Points, in no order, along strands that fork and pass close to each other.
Points whose rows are less than 39.8 apart are linked; no others are.
suk: [ -6   3  -2  14 -32  14 -23  35  18]
viser: [ -7   3   3   6 -13   5 -15  37  15]
Fof: [ -8  39 -61  59  12  -8 -11 -30   4]
vofa: [ 26 -33  37 -31 -41   4  16   6  19]
reku: [ -3 -11  -4  15 -60  27 -25  37  26]
dase: [ -3  63 -28  -1  49  25   4  -1   9]
tula: [  2  -8  14 -30  61 -26  23 -54 -43]
sir: [ 19 -53  53 -33   3 -47  38 -42 -40]
linaf: [-18  29 -60  71   0  -4 -24 -14   3]
Sipe: [  2 -33  -6  17 -71  10 -16   6  28]
kuv: [ 18 -15  57 -59 -24  38  22  39  27]
tani: [  6 -34  21 -17  39 -55  27 -58 -49]
fir: [ 13 -34  72 -67  23  10  33   4 -32]
libom: [-24  22 -54  67  -1   4 -30   3   5]
sudol: [-21  25 -29  41 -11  33 -36  49  19]
dod: [ -1  -2 -12   9  31 -42  12 -38 -19]
desum: [ 24 -65  67 -45  -5 -37  47 -46 -38]
zit: [ -1  69 -22 -20  54  33  11 -10  -1]
vafug: [  7 -26  13  -2   1 -41   8  -9 -15]
rezi: [-13  53 -42  35  23  32 -19  16  19]
Puna: [  5 -21  21 -26  55 -39  29 -60 -54]
Samef: [-29   2 -43  59 -38  15 -36  25   9]
tanuv: [  5 -22  11   5 -17 -35   1  -4  -4]
bezo: [-24 -14 -33  51 -49   0 -31  12   6]
dogo: [ 11 -45  36 -20  20 -60  34 -46 -45]
zosar: [ -2   9 -30  26  29 -41   3 -38 -11]
pav: [-14   8  -5  10 -38  44 -33  64  30]
pamol: [ -6  10   9  -9 -41  46 -24  67  37]
deda: [  5  65 -24 -31  56  28  18 -26 -10]
vube: [ -3 -17  -9  22 -16 -36 -13  -4  -2]
feb: [ 15 -32   7  -2 -61   0  -4   5  25]
pevi: [-20  23 -17  27 -18  39 -33  60  23]
Liriz: [-17  39 -32  37  12  28 -27  34  20]
mev: [ 25 -36  60 -55 -18   8  32   4   6]
Mig: [  6 -27  64 -65  49  13  28  -6 -45]
vuk: [ 19 -35  23 -18 -47  -3  10   0  19]
mivut: [  5   4  22 -25 -39  49 -16  63  38]
Tam: [  4  29  -9 -37  65   1  25 -52 -27]
Det: [ -8  55 -34  19  36  23 -11  11  15]
gekos: [ 21 -35  75 -69  -2  10  39   1 -13]
Punan: [ 16  -5  44 -51 -27  40   9  51  29]
Rifi: [ 31 -37  51 -48 -31   8  34  -2  19]
dut: [  6  54 -21 -32  59  15  20 -41 -24]
gak: [-15  14 -36  42   1  -4 -27  10   8]
tuga: [ -6  21 -41  33  25 -28  -4 -38  -3]
gad: [ -2  34 -56  49  19 -26  -7 -48  -2]
mor: [-10  18 -11  14   8   8 -17  34   9]
kes: [  1  -8   5  -5  40 -42  14 -33 -25]
gop: [  3 -21  20 -15  18 -40  14 -16 -23]
vivas: [ -6 -10 -23  41 -19 -30 -20  -5   1]
nefu: [  1   6   1 -29  63 -19  24 -50 -35]
gudag: [-13  18 -25  32  12  -2 -18  12   8]
Lipe: [ -6 -24 -15  22 -75  29 -24  22  28]
pivi: [-16 -16 -31  56 -38 -15 -26   1   0]
vil: [  7   3  32 -40 -29  43  -4  61  37]

A fork is a point with three links, a tip a point with one. Leave the first point through the second and follow the links. Name the first fork or tip that comes.
mivut, vil: kuv
mev, gekos: Mig
nefu, tula: desum
vafug, tanuv: Samef

Name the points in between on the shortest way along the links from the first point to the second, in order.
zosar, vube: dod > kes > gop > vafug > tanuv
tula, sir: Puna > tani > dogo
mor, Lipe: viser > suk > reku
gak, dod: libom > linaf > Fof > gad > tuga > zosar
